Points on a hilly landscape, in no order, each with its height.
A ball rolls from a point to the lowest of its 2 nearest points, and stops where none of them is lower. Distance is the straight distance between rows; heights are no part of it.
K_152: [-0.77  0.23  1.10 -0.83 -2.97  1.01 -0.28 -0.84  1.01 -0.31 -0.43  0.10
  1.74  2.11 -0.63  0.05 -0.53 -1.06  1.22 -0.83  1.59 -4.47  1.64  0.72
 -0.32 -0.49 -0.69  0.76 -1.51 -1.04 -1.99 -1.63  1.84 -0.35 -0.02 -0.83
 -0.77]  height 30.8
K_568: [-1.81  1.97 -1.13 -0.32 -1.16 -0.56  1.09 -0.03  1.60  1.53  0.56  3.17
  1.08  0.66  1.50 -1.40  0.09  0.95 -1.74  0.27 -1.27  1.52 -1.75  0.63
 -0.44 -1.47 -1.34 -0.43  0.35  1.55  1.07  0.45  0.80 -1.20 -1.72 -1.92
  0.62]  height 49.3
K_235: [ 0.33  0.96 -1.19 -3.15  0.07  0.59  0.89  1.51  1.21  1.06 -0.78 -0.79
 -0.69 -0.95  4.71  1.46 -3.07  0.07 -3.79 -1.42  0.59 -1.88 -1.51  0.21
  0.10  0.81 -0.51  1.56  0.55  0.13 -3.22 -0.09  0.90  1.94  0.94  0.46
  2.68]  height 76.9
K_717: [-0.57 -1.19  1.23  1.41  1.14  0.76  1.15 -2.30 -2.48  0.45  0.78 -1.30
  0.81 -0.11 -1.06  0.43 -1.36 -1.31  0.17  1.02  3.56 -2.62  3.56 -0.51
 -0.83 -0.35  1.09  0.62 -1.72 -1.06 -0.92 -0.72 -0.79  0.52  2.04  4.03
 -0.41]  height 14.6
K_471: [-0.97 -1.05  0.56  0.72 -0.21  1.29 -0.08 -1.56 -0.37  0.70 -0.28  1.04
 -1.42 -0.35 -0.56 -2.27  1.21 -0.20 -0.47  0.83 -0.78  2.74  2.08  3.32
  1.21  2.73  0.25  4.45 -0.98 -1.22 -1.65  0.51  0.14  2.32  0.94 -0.24
 -0.96]  height 70.0
K_74: [-3.71 -0.99 -1.69  0.88 -0.74  0.51 -1.47  1.45  0.63 -2.00  0.25 -1.11
  3.11 -0.96  0.37  1.72 -0.69  0.37  1.65  0.12  0.95 -2.14  0.35 -2.17
 -1.96 -2.59  1.52 -2.86  0.17  0.91 -0.12 -0.32 -0.88 -0.91  0.57  2.03
 -0.49]  height 76.8
K_592: [ 2.51  1.94 -0.16 -1.02  1.16 -1.64  1.52 -0.22  0.30  1.08 -0.29 -0.69
  0.41  0.26  0.99  1.11 -2.08 -0.06 -1.23  0.09  1.23 -1.87 -1.74 -4.50
 -0.83 -2.13 -1.10 -2.52  1.01  1.67  1.21  0.00  0.64 -2.76 -0.87  0.83
  0.77]  height 30.4
K_773: [-0.72 -0.34 -0.86  0.89 -2.16  2.16 -3.35 -0.81 -0.31 -0.97  0.49 -1.26
  1.12  2.64 -2.56 -0.76 -1.63 -1.31 -0.84  1.35  0.08  0.20  0.92 -1.25
 -2.76 -0.41  0.05  3.26  1.43  1.59 -1.43  0.85 -1.80 -2.12 -1.31 -0.13
 -0.95]  height 24.1
K_844: [ 3.36  1.08  0.38  0.01  2.37 -0.57  0.77 -0.50 -2.06 -0.21  0.08 -2.38
 -1.30  0.36 -0.19  1.18 -1.10 -0.56 -1.96  1.32  1.05  0.19  0.11 -3.83
 -1.24 -0.17 -0.46  0.01  1.68  1.60  1.76  0.46 -1.30 -2.62 -0.90  3.27
  0.38]  height 40.2
K_911: [-4.63  1.86  0.64  2.76  0.39  2.41  1.09  0.13  0.01  0.52  1.69  0.64
  0.82  2.95 -1.24 -0.38 -0.29 -1.28  1.12  1.10  1.43  0.04 -1.50  0.84
 -0.69 -0.44  1.16 -1.19 -0.51 -2.19 -0.16  0.24  0.59  1.56  0.06  0.87
  0.62]  height 59.7
K_343: [-2.03  2.40 -1.05  0.54 -0.60 -1.75  0.73  1.86  2.33 -0.37 -0.06  1.58
  1.55  0.59  1.18  0.35  0.36  1.13 -0.46  0.17 -1.69  0.66 -3.31 -1.18
  0.03 -1.76 -0.76 -2.35  0.46  0.89  1.65 -0.25  1.44 -1.28 -1.50  0.03
  1.44]  height 44.9
K_233: [-1.27 -1.20  1.42  2.98  0.84 -0.40  0.22 -1.28 -3.09 -0.28  0.13  0.99
  0.08 -0.28 -2.41 -2.03  1.83 -1.47  1.28  2.25  2.64  1.38  2.47 -0.12
 -0.66  1.05  2.87 -1.08  0.82 -1.95  1.15  1.18 -1.60  0.41  1.28  1.19
 -3.03]  height 43.5
K_75: [ 1.61  0.44  0.81 -1.37  1.04  1.83 -0.07 -1.36 -0.76  1.40  1.09 -0.86
 -2.24 -0.19 -2.32 -1.04  1.62 -0.58  2.23 -1.60 -1.72  1.28 -0.68  2.92
  2.07  2.45 -0.48  0.09 -1.01 -1.38 -0.92 -0.42  0.34  1.47  2.27 -4.14
  0.40]  height 19.3
K_645: [ 1.40 -0.47 -1.20 -0.08 -1.02  0.22 -3.96  1.22  0.34 -2.78  0.40 -4.05
  0.74  0.92 -2.37  1.73 -2.06 -0.93 -1.27  0.51 -0.48 -1.24 -0.33 -2.28
 -2.72 -1.09  0.21  1.34  2.12  1.85 -0.61  0.39 -2.51 -2.09 -0.72  0.65
 -0.36]  height 1.9
K_52: [ 3.11 -2.69 -0.07 -0.38 -0.90 -1.47 -1.97 -0.62  0.39  0.13 -1.21 -0.29
 -0.59 -0.04 -1.51 -0.61  0.38  0.88  0.85  0.14 -0.39  0.72  1.41 -0.62
  0.54 -0.04 -1.32  2.34  0.34  1.31  0.11  0.38 -0.03 -2.09 -1.20 -1.02
 -1.55]  height 68.3
K_954: [ 1.12 -2.61  1.24  1.21  1.50  0.61 -0.58 -1.17 -3.11 -0.56 -0.22 -2.14
 -0.92 -1.71 -2.34 -0.01  0.25 -1.33  1.43  1.15  2.71 -0.67  3.18 -0.44
 -0.40  1.19  2.54  0.33 -0.39 -1.68 -0.77 -0.06 -1.44  0.35  2.31  1.88
 -1.92]  height 30.0
K_118: [ 0.75  0.40  2.56  0.01  0.15  1.07  1.91 -1.06 -2.53 -1.77  1.54 -1.27
  0.20 -1.21 -1.97  0.33  1.70 -1.20  0.89 -0.62 -0.54 -1.85  2.33  2.74
  0.70  1.00  0.65 -1.41 -2.20 -2.44  0.22 -1.43 -0.47  1.68  1.27  0.15
  0.55]  height 18.2
K_205: [-3.84  1.54  1.05  3.43 -0.09  0.50  1.80  1.00 -0.49 -0.98  0.68  0.74
  1.84  1.71 -1.71 -0.38  2.01 -0.69  2.76  0.26  0.24  0.25 -0.20  0.36
 -0.06 -0.53  1.51 -3.71 -0.40 -1.94  1.71 -0.35  0.57  1.04  0.04  1.41
  0.20]  height 56.5
K_500: [-0.53 -0.17 -0.13  0.69  1.56  1.01 -2.05  0.72 -1.05  0.55 -0.17 -0.24
 -2.07  0.86 -1.20 -0.66  0.64 -1.79  2.09 -0.41  2.19  2.32 -2.27 -0.43
 -0.27  2.33  3.14 -0.94  2.63 -1.40 -0.83  1.90 -0.78  0.85  1.76 -2.90
 -1.37]  height 58.0
K_253: [ 0.88 -0.87  0.75  2.25 -0.15  0.26 -0.79 -2.31 -0.62  0.55  0.63 -0.91
  0.88  0.14 -3.96 -2.02  0.92  1.68  2.43  2.00 -2.58  1.98  2.43 -1.16
  0.28 -1.83 -1.55 -0.44 -1.55  1.81  3.36 -0.12 -0.57 -3.22 -1.84  0.70
 -1.73]  height 68.4
K_430: [ 5.45 -3.19  0.93 -0.32 -1.71 -3.57 -1.46  0.83  1.22  0.14 -1.99  1.13
 -0.30  0.08 -1.31 -0.33  1.60  1.20  1.46 -1.03 -0.67 -0.72  0.52 -1.07
  1.07 -0.38 -1.48  0.38  0.80  1.41  1.55  0.18  0.50 -2.73 -1.85 -2.09
 -3.07]  height 71.6
K_957: [ 1.97  2.34  0.93 -1.14 -2.08  1.17  0.72 -1.08  2.55  1.15 -0.28  0.90
  0.15  3.08 -0.64 -1.12 -0.52  0.68 -2.19  0.15 -2.40 -0.86  0.59  0.95
  0.02  0.16 -4.31  3.61 -1.21  1.92  0.00 -0.85  2.74 -1.52 -3.20 -0.63
  1.29]  height 43.7
K_739: [-0.69 -0.72  0.39 -0.10  0.88 -0.02  0.65  0.29  0.08  0.71  0.04 -0.50
  0.74 -0.66 -0.79  0.42  0.41  0.83  4.23 -1.06  1.55 -1.31 -0.29 -1.07
  1.40 -0.75  0.75 -4.20 -1.71 -1.50  0.86 -2.07  1.24  0.10  1.77 -1.15
 -0.48]  height 31.1
K_453: [ 0.59  1.71  1.79 -1.44 -0.49  2.21  2.17 -1.80 -1.48  0.17  2.33 -0.53
 -0.79 -0.98 -1.55 -1.01  1.20 -1.96  0.17 -1.47 -1.96 -0.79  0.42  4.17
  0.84  1.46  0.15 -0.88 -2.01 -1.23 -1.13 -0.87 -0.47  2.08  1.43 -2.87
  1.11]  height 4.9
K_671: [ 3.50  2.49  0.58 -1.29  0.65 -2.55  1.68  1.73  1.76 -0.40 -1.79 -0.68
 -0.95 -0.40  2.14  1.45 -1.21  0.12 -2.35 -0.56 -0.34 -0.77 -1.50 -2.45
  0.45  0.11 -2.30 -0.80  1.52  0.93  1.10 -0.71  1.21 -0.93 -1.29  2.08
  2.27]  height 21.3
K_216: [ 2.63 -0.57  0.47  0.25  1.06 -0.29  0.26 -2.62 -0.87  0.95  0.51 -0.93
 -0.77 -0.94 -1.54 -0.95  0.25  0.83  0.48  0.13 -1.45  1.21  1.52 -0.43
  0.74 -0.76 -1.24  0.58 -1.06  0.96  1.65  0.09 -0.72 -2.01 -0.38 -0.45
 -0.70]  height 64.0
K_72: [ 2.61  0.28 -0.67 -1.75 -0.65  0.29 -1.47 -0.37  3.59  1.31 -0.15 -1.19
 -0.18  0.52 -1.66  0.21  0.26  1.56  0.81 -1.37 -4.42 -0.45 -1.62  0.32
  1.87 -0.85 -3.39  0.15 -0.82  1.92  1.48 -1.04  0.72 -1.27 -1.74 -4.02
  0.98]  height 38.1
K_88: [-2.44  0.59 -2.17  0.49  3.85  2.45 -0.13  0.01  1.08  1.44  1.24 -1.45
 -1.32  0.08  0.20  0.45 -1.71  2.56  1.99  0.11 -1.20  2.74 -1.76 -0.25
  1.03 -0.38 -0.37 -0.27 -1.54 -0.33  0.62 -0.33  1.00  0.51  0.88  0.22
  2.20]  height 16.5
K_39: [ 4.54  0.80  0.81 -1.79 -1.59 -0.22  0.26 -0.75  2.72  0.61 -0.39 -0.36
 -0.56  1.54 -1.95 -0.24  0.93  0.95 -0.74 -1.13 -4.31 -0.97 -0.61  0.40
  1.45  0.21 -4.86  1.21 -0.47  2.04  2.39 -1.34  1.60 -2.17 -2.79 -2.19
  0.94]  height 42.5
K_194: [-0.07 -0.85 -0.03  0.80 -0.86 -4.53  1.06  2.16  0.48 -0.52 -2.34  3.30
  0.73 -1.07  2.28 -0.24  1.50  0.99  1.25  0.10  2.01  0.35 -0.21 -1.56
  0.64 -1.22  1.21 -3.00  1.29 -0.07  1.69  0.56  0.63 -0.29 -0.95  0.56
 -1.88]  height 84.9
K_133: [ 0.48 -0.55  2.05 -0.05 -1.06  1.15  1.00 -2.31 -1.29  0.87  0.24 -0.54
  1.47  1.30 -0.55  0.41 -1.45 -2.26  0.28  0.25  2.78 -4.37  2.96  0.56
 -0.87 -0.95 -0.01  1.12 -2.63 -1.25 -2.06 -1.41  0.88  0.14  1.43  2.08
 -0.48]  height 24.2
K_881: [ 1.50  1.35  1.29  0.30 -0.25  1.04 -0.75  1.42  0.47 -1.85 -0.09 -3.10
  0.09  2.19 -3.08  1.02  0.23 -1.50  2.60 -0.88  0.14 -1.73 -0.41 -1.38
 -0.02  1.32  0.13 -1.78  0.90 -1.54  0.41 -1.34  0.69 -1.06 -0.13  0.36
  0.54]  height 32.9
K_454: [ 1.64  1.47  0.71  0.28  1.69 -0.84  2.14 -0.30 -2.25 -0.95  0.18 -0.83
 -0.35 -1.45  1.04  1.14 -0.34 -0.04 -3.28  1.59 -0.70  0.58  1.45 -1.39
 -1.05 -0.49 -0.54  0.24  0.34  0.95  2.05  0.04 -1.63 -0.80 -1.23  4.07
  1.15]  height 47.5
K_92: [ 0.75  0.24 -1.06 -3.42  0.95  1.21  1.26 -0.77 -0.60  1.23  0.93 -0.63
 -1.38 -2.69  2.96  1.10 -2.13  0.86 -1.85 -1.94 -1.44 -1.14 -0.98  2.63
  1.27  1.18 -0.33  1.07 -1.07 -0.44 -2.15 -0.74  0.13  2.83  1.92 -1.44
  2.50]  height 75.1
K_229: [-5.46 -1.86 -1.54  0.37 -0.54  0.52  0.01 -0.46  0.71 -0.63 -0.04  0.64
  2.54 -1.98  1.65  1.30 -0.24  3.10  2.30  0.39  0.05 -1.03  1.90  1.33
  0.23 -1.20  0.31 -0.20 -2.80 -1.26 -1.16 -0.94 -0.19  1.95  1.39  2.10
 -0.01]  height 79.8
K_250: [-2.79  0.17 -0.43  2.26 -3.03  1.61 -1.88 -0.34 -0.46 -1.69  0.83  0.36
  1.69  3.29 -2.87 -1.93  0.63 -1.06 -0.67  1.79 -0.81  1.70  0.68  0.50
 -2.16  0.20  0.22  2.55  1.83  0.24  0.04  1.16 -0.63 -1.14 -1.99  1.01
 -1.24]  height 35.5
K_326: [-0.58 -0.92  0.82  2.34  0.52 -0.38  0.19 -0.70 -0.97 -1.23  0.26 -1.56
  2.22 -0.18 -2.76  0.36  0.39  1.47  3.13  1.92 -0.04 -0.21  3.12 -2.50
 -0.79 -1.73 -0.43 -1.18 -1.18  0.61  2.46 -0.44 -0.51 -2.22 -0.52  3.43
 -0.63]  height 72.2
K_170: [ 1.49  0.23 -0.16 -1.85 -1.87  2.08 -1.58 -0.93  1.50  0.34  0.58  0.19
  0.02  0.39 -2.42 -1.07  1.61  0.51  1.72 -2.13 -3.53 -0.05 -1.11  2.25
  1.82  0.35 -0.86 -0.41 -1.43 -0.06 -0.04 -0.41  0.83 -0.32  0.27 -5.68
 -0.15]  height 30.9
K_740: [ 0.24  0.69  1.86 -1.18 -1.61 -1.70  1.75  1.27 -0.92 -2.18  0.43  2.15
  0.95 -1.90  2.21  0.37  1.78 -1.50 -1.76 -1.89 -0.06 -2.17 -0.53  2.22
 -0.15  0.40  1.59 -2.87  0.33 -0.37 -0.88 -0.57 -0.78  2.08  0.41 -0.95
  0.20]  height 38.7
K_333: [-3.30 -2.42 -1.76 -0.53 -0.34  1.43 -1.62 -1.02  1.63  0.28 -0.05 -0.46
  0.19 -0.51  1.04  0.49 -1.36  2.50  0.91  0.34 -0.44  0.23  2.22  1.69
  0.62 -0.24 -0.73  4.03 -2.46 -0.73 -2.59 -0.49  0.50  1.64  0.81  1.66
 -0.10]  height 81.5
K_498: [ 0.25 -1.36  0.27 -0.44 -0.95  1.86 -1.83 -2.30 -2.00  0.38  0.27  0.56
 -1.55 -0.04 -1.88 -2.45  0.77 -2.72 -1.41  0.94  0.60  2.04  1.25  2.23
 -1.43  2.53  1.43  4.03  0.60 -0.64 -2.34  1.49 -1.36  0.06  0.94 -2.37
 -2.16]  height 73.1
K_441: [-0.06  1.75  0.30  0.04  1.76  0.18  1.64  0.76  1.19  0.19  0.60 -1.81
  0.40  0.89 -0.84  1.07 -0.35 -0.06  2.72 -0.88  0.57 -2.25 -1.09 -1.27
  1.02 -0.42 -0.51 -3.29 -1.15 -1.51  0.99 -2.12  1.67 -0.22  0.63  0.41
  1.68]  height 37.1
K_794: [-0.58 -1.30 -1.30 -0.17  0.22  1.31 -3.27  1.58  0.91 -1.44  0.14 -2.07
 -0.67 -0.13 -1.07  0.76  0.64  0.21  0.84 -0.68 -2.69  1.36 -0.60  1.35
  0.53  1.04  0.74  1.29  0.29 -0.68 -0.91  0.50 -0.95  0.88  0.64 -1.41
  0.36]  height 69.2
K_531: [ 0.29  0.65 -0.43 -1.55 -2.57 -0.59  0.57 -0.48  3.05  1.01 -1.39  1.68
  1.12  2.04  1.72 -0.20 -0.69  1.46 -1.00 -0.28 -1.25 -2.07  0.79  0.81
  0.70 -0.96 -3.85  2.87 -2.05  1.14 -0.10 -1.36  2.88 -0.97 -2.25 -0.16
  0.67]  height 40.5
K_11: [-1.11 -0.48 -2.18 -2.10  0.71  1.20 -1.38  1.11  1.26 -0.42  0.57 -1.42
 -0.77 -2.83  1.54  1.52 -0.40  1.33 -0.13 -1.91 -2.35 -0.16 -1.67  2.45
  1.20  0.57  0.72  0.25 -0.93 -0.55 -1.58 -0.72 -0.59  3.15  1.88 -2.36
  2.04]  height 73.0
K_300: [ 2.82  1.01 -0.24 -1.04  1.92 -3.07  1.40  3.06 -0.01 -1.10 -2.47  0.54
 -2.31 -2.30  4.45  2.45 -0.78  0.72 -2.99 -1.07 -0.20  0.20 -1.44 -1.24
  1.15  0.38  0.10 -0.84  1.93  0.77  0.73 -0.15 -0.30  1.47 -0.28  2.27
  1.70]  height 8.4
K_174: [-1.29 -0.32 -0.72  1.70  0.29 -1.18 -0.80  1.11  0.22 -1.82 -0.45 -1.34
  1.94  0.38 -0.72  1.51 -0.80  0.47  1.89  1.36  1.40 -0.55  0.76 -3.65
 -1.53 -2.14  0.45 -2.15  0.61  1.08  1.35 -0.06 -0.97 -2.01 -0.51  3.32
 -0.08]  height 74.8
K_885: [-5.02 -0.42 -1.27  0.95 -0.08  1.28  0.13  1.13  0.30 -1.37  0.99 -0.33
  2.83 -1.70  1.04  1.85 -0.30  1.53  1.94 -0.14  0.54 -2.61  0.13  0.12
 -0.77 -2.34  1.95 -2.91 -1.72 -0.90 -0.20 -0.99 -0.22  1.52  1.16  1.67
  1.02]  height 78.4
K_755: [ 1.57 -0.10  1.29  1.57 -0.22 -1.05  0.92 -2.29 -2.70  1.28  0.03  2.41
 -0.67  0.28 -0.93 -2.82  1.33 -1.82 -2.78  2.40  1.47  2.88  2.20 -0.37
 -1.34  1.16  0.32  2.23  1.38  0.56  1.31  2.11 -0.59 -1.58 -1.07  0.59
 -2.21]  height 61.3
K_908: [-0.53  0.78 -1.79  0.77  2.16  1.66 -0.11 -2.05  1.88  3.33  0.29 -0.71
 -1.00  2.75 -1.04 -1.45 -1.48  2.02  1.80  1.04 -0.32  2.04 -0.21 -0.86
  1.48 -0.42 -2.52  1.55 -1.57  0.14  0.31 -0.11  2.67 -1.34 -0.37  0.03
  0.76]  height 28.1
K_360: [ 1.03 -0.62  0.39 -1.96 -1.53 -2.43  0.04  1.69 -0.36 -2.02 -0.54  1.95
 -0.40 -2.95  3.03  0.21  2.42 -0.05 -1.62 -1.81 -2.05  0.84 -0.59  2.46
  1.17  0.48  0.75 -0.68  0.70  0.19 -0.25  0.66 -1.84  1.98 -0.18 -2.25
  0.14]  height 31.9
K_4: [-1.96  1.19 -3.31  0.28  3.81  0.74 -1.05  2.22  1.39 -0.15  0.83 -1.81
 -1.49 -1.52  1.76  2.08 -2.19  2.52 -0.51 -0.40 -1.78  1.89 -3.34 -1.58
  0.25 -0.81  0.18 -0.83  0.24  0.84  1.29  0.35 -0.47  0.90  0.80  0.24
  2.99]  height 28.8
K_571: [ 0.88 -1.64 -0.47 -2.61  0.04  0.04  0.22 -0.99  0.18  1.22 -0.40 -0.55
 -0.02 -1.37  0.31  0.33 -0.26  0.74  3.16 -1.63  1.89 -2.13 -0.50  0.74
  1.87 -0.16  0.76 -2.72 -1.65 -1.20 -2.28 -1.37  1.17  0.43  2.19 -3.23
 -1.46]  height 22.3
K_107: [ 2.19 -0.98  0.85 -0.17 -0.74  0.30 -0.47 -3.15 -3.20  1.61  0.69  1.53
 -0.97 -1.02 -1.13 -2.58  1.05 -2.24 -1.95  1.39  1.52  1.21  1.49  1.07
 -1.31  0.95  1.42  1.35  1.11  1.17 -0.49  1.70 -1.65 -1.38  0.57 -2.31
 -2.66]  height 67.6
K_569: [ 0.45  1.69 -0.26 -0.80  1.30  2.26  1.94 -2.49 -0.42  4.43  0.67  0.56
 -0.88  2.28 -0.31 -1.41 -2.08 -0.21 -0.67  0.54  1.84  0.31 -1.29 -0.68
  0.12  0.02 -1.64  0.90 -0.53  0.60 -0.48  0.70  2.56 -1.03  0.47 -1.29
  0.35]  height 35.4
K_956: [-1.06  2.27  0.68  0.42  0.43 -0.39  1.05  4.21  1.21 -1.65 -0.69  0.35
 -1.19  1.14  1.86  0.98 -0.46 -1.69  0.03 -1.48  1.81 -0.80 -3.55 -0.24
  0.06  2.53  2.04 -1.74  2.33 -1.89 -1.16  0.11  1.01  3.02  0.82  0.19
  1.53]  height 46.9
K_278: [ 1.87 -1.55 -0.86 -1.99 -3.60 -2.84 -2.10  2.28  3.13 -1.07 -1.91  1.55
  1.26  0.22  1.97  0.81  0.44 -0.10 -1.70 -0.69  0.03 -2.19 -0.61 -0.80
 -0.28 -0.48 -0.81  1.12  1.88  1.64 -0.95 -0.17  0.59 -1.00 -1.61 -1.81
 -0.89]  height 75.8
K_542: [ 0.88 -2.53 -1.01 -3.08 -0.58 -0.79  0.59 -1.74 -0.57  3.19 -0.84  2.38
 -0.14 -1.76  2.39 -0.83 -0.10  0.90  0.36 -1.80  3.01 -0.84 -0.40  0.69
  1.27 -0.58  0.72 -1.64 -0.46 -0.01 -2.63 -0.18  0.25  0.44  1.92 -3.59
 -2.65]  height 9.6
K_103: [ 0.69  1.62  0.19 -0.01  3.55  2.33  1.47 -1.72 -1.71  2.72  1.72 -1.52
 -2.65  0.63 -0.57 -1.04 -1.33 -0.84 -1.26  0.42 -0.32  2.15 -1.08 -0.41
 -0.22  1.86  0.06  1.09  0.75  0.07  0.03  1.12  0.11  0.37  1.29 -0.08
  1.54]  height 43.1
K_612: [ 2.22  0.56  0.81  0.59  0.50 -0.82  2.45 -2.30 -2.12  1.25  0.54  1.34
 -0.11 -0.28  0.84 -1.21  0.37 -0.03 -4.02  2.65 -0.30  1.95  2.56 -0.83
 -1.06 -1.07 -1.93  2.85 -0.29  1.98  2.09  1.20 -0.42 -2.17 -2.39  3.04
 -0.06]  height 54.3
K_928: [ 1.60  2.26  1.29 -0.21 -0.72  0.79 -1.10  1.77 -0.38 -3.44  0.69 -3.77
  0.57  0.72 -2.36  1.63 -0.39 -2.37 -0.27 -0.58 -0.94 -2.57 -0.61 -2.08
 -2.11  0.35  0.59 -1.54  1.84 -0.08  0.42 -1.07 -1.70 -1.02 -0.38  0.60
  1.26]  height 23.4
K_677: [-0.78 -1.94  0.01  0.74  1.01 -2.84  1.93  0.34 -1.66 -0.06 -1.78  2.39
  0.25 -1.58  3.02  0.26 -0.20  0.55  0.69  0.31  4.02  0.10  1.20 -1.19
  0.43 -0.77  2.09 -1.89  0.79 -0.07  0.13  0.28 -0.11  0.67  0.71  2.42
 -1.63]  height 83.2
K_947: [-0.96  1.55  0.46  0.26  0.82  0.86 -0.89  2.56 -0.24 -0.90  0.14 -1.06
 -1.72  1.48  0.01  0.24 -0.22 -2.15  0.33 -0.87  1.45  0.95 -3.75 -0.12
 -1.03  2.80  2.77 -1.45  2.63 -1.62 -0.86  1.19 -0.74  1.98  1.26 -1.41
  0.21]  height 52.0
K_574: [-3.38  1.98  1.45  3.68  1.96  0.90  3.19  0.21 -0.89  1.45  1.36  1.73
  0.15  2.11  1.32 -0.10 -0.43 -1.60 -0.92  0.76  1.70  0.40 -0.96  1.48
 -0.19  0.15  0.45  0.22 -0.89 -2.31 -0.26  0.81  0.96  2.60  0.21  3.34
  1.13]  height 62.5
K_116: [ 1.32 -1.64 -0.26 -1.14  0.22 -1.96  0.46 -0.11 -0.73  0.14 -1.54  0.93
 -0.34 -0.94  2.95  0.62 -1.18  0.09 -1.67  0.34  2.62 -0.54  1.27 -1.40
 -0.25 -0.37  0.12  1.00  0.72  0.80 -1.37  0.70 -0.26 -0.21  0.11  1.65
 -0.85]  height 81.0
K_707: [-1.64  0.37  2.28  3.86  1.27 -0.33  1.66 -0.94 -2.76 -0.08  1.06  0.93
  0.33 -0.09 -2.27 -1.58  2.94 -0.98  1.88  1.55  0.51  2.21  1.44  0.31
  0.22  0.00  1.64 -2.56  0.12 -1.74  2.56  0.39 -0.74  0.37 -0.30  1.37
 -1.03]  height 51.0
K_368: [ 0.27 -0.81 -1.63 -2.59 -0.98 -1.03 -1.85  1.26  2.11  0.45 -0.76  0.61
 -0.14 -0.63  2.66  0.87 -1.35 -0.02 -2.52 -0.82  0.13 -0.63 -1.77 -0.63
 -0.29 -0.29  0.01  1.61  1.44  1.93 -1.35  0.45 -0.62  0.16 -0.10 -1.55
  0.14]  height 78.2
K_26: [ 2.29 -0.83  0.15 -1.23  0.71 -3.00  0.15  2.65  0.50 -2.34 -2.14  1.03
 -2.07 -3.59  3.84  1.93  1.47  1.17 -2.77 -1.54 -1.80  1.29 -0.20  1.64
  1.57  1.60 -0.21  0.08  0.70 -0.07  0.40  0.15 -1.31  2.80 -0.13  1.22
  1.46]  height 21.8
K_231: [ 3.39 -3.33  0.22 -1.06 -3.58 -4.47 -2.52  3.18  2.90 -1.31 -2.97  1.32
  0.87 -0.32  0.48  0.98  1.85  1.12  0.97 -1.46 -0.40 -1.62 -0.32 -1.08
  0.85 -0.66 -0.34 -0.56  1.85  0.77  0.18  0.00  0.59 -1.13 -1.79 -1.73
 -2.75]  height 73.8
K_164: [-0.89  1.70  1.20 -0.50 -0.56 -0.89  1.54  2.76  0.21 -2.06 -0.48  0.86
 -0.10 -0.95  2.36  1.07  0.65 -1.13  0.01 -2.06  0.47 -1.96 -1.96  2.06
  0.75  1.25  1.66 -2.68  0.26 -2.16 -1.13 -1.25  0.72  4.08  0.84 -0.26
  1.35]  height 42.8
K_23: [ 1.15 -0.70 -0.14 -2.32 -3.91  0.09 -0.18 -1.22  1.70  0.58 -1.09  1.54
  1.93  1.49  1.31 -0.35 -1.92  0.14 -1.86  0.00  1.69 -3.70  2.41  0.50
 -0.62 -0.55 -2.42  3.39 -1.95  1.26 -1.78 -1.08  2.03 -2.03 -1.24 -0.33
 -0.59]  height 36.5
K_711: [-0.49 -2.47 -1.59 -0.20 -0.16  1.14 -3.85  0.81 -0.17  0.41  0.09 -0.34
 -0.84  0.51 -1.31 -0.59  0.92 -0.16  2.24 -0.42 -0.11  2.12 -1.37  0.21
  0.15  0.80  1.73  0.09  1.58 -0.59 -0.85  1.86 -1.24 -0.04  0.84 -3.57
 -1.90]  height 64.1
K_414: [-2.45  0.31  0.24  2.53  0.21  0.71 -1.16  0.63 -0.58 -2.15  0.38 -0.37
 -0.76  1.50 -1.17 -0.78  0.59 -0.30 -1.40  1.54 -1.51  3.78  0.43  1.28
 -1.13  1.46  0.68  3.22  1.69 -0.75  0.45  1.30 -1.52  0.94 -1.25  2.47
  0.52]  height 45.9
K_814: [-2.89 -0.29  0.86  1.59  0.76  0.50  0.62  0.63 -0.80 -0.64  0.51  0.95
 -1.00  0.11  1.33 -0.40  0.25 -0.75 -0.57  0.44  1.06  1.31  0.59  3.29
  0.31  2.73  0.96  2.18 -0.90 -3.07 -1.94 -0.06  0.64  3.98  1.12  2.38
  0.97]  height 65.8
K_394: [-3.22  0.19 -1.39 -0.13 -0.65  0.73  1.45 -2.49 -0.40  2.01  0.95  2.84
  2.20 -0.85  0.96 -1.16  0.52  1.12  0.25  1.11  0.30  0.40  0.09 -0.11
 -0.63 -3.10 -0.44 -2.08 -1.47  2.29  1.12  0.57 -0.33 -1.67 -0.37 -0.84
 -0.46]  height 53.9
K_544: [-0.91 -1.70 -0.60  0.32 -0.31 -0.37  0.26 -2.76 -1.60  0.86  1.06  1.80
  1.22 -2.63  0.20 -1.28  1.01  1.52 -0.42  1.18 -0.93  1.95  1.98  0.64
 -0.40 -2.51  0.32 -0.41 -1.04  2.11  1.31  1.12 -1.61 -1.57 -0.34 -0.55
 -1.40]  height 58.4
K_791: [-1.22  1.33 -0.19  1.73  1.88  1.53 -0.84 -0.13 -1.37  0.44  0.87 -0.85
 -2.07  1.47 -1.04 -1.09 -0.32 -1.17 -1.40  1.06 -0.65  3.83 -0.80 -0.48
 -1.06  1.70  0.41  2.21  1.43  0.09  0.21  1.92 -1.01 -0.04  0.03  0.58
  1.12]  height 50.5
K_554: [-1.01  1.25 -2.37  1.39  1.84 -1.20 -1.08  3.12  2.63 -0.43 -0.33 -0.68
 -0.53  0.36  0.18  1.54 -0.06  1.69 -0.13  0.46 -2.59  2.62 -4.02 -2.47
  0.36 -1.42 -0.71 -0.74  1.81  1.20  2.14  0.51 -0.11 -0.78 -1.50  0.87
  1.29]  height 38.6

For each start below, name the point where the ball stops.
K_229 | K_216
K_814 | K_717
K_39 | K_453
K_711 | K_300
K_791 | K_88
K_957 | K_717
K_544 | K_88
K_677 | K_216
K_498 | K_300
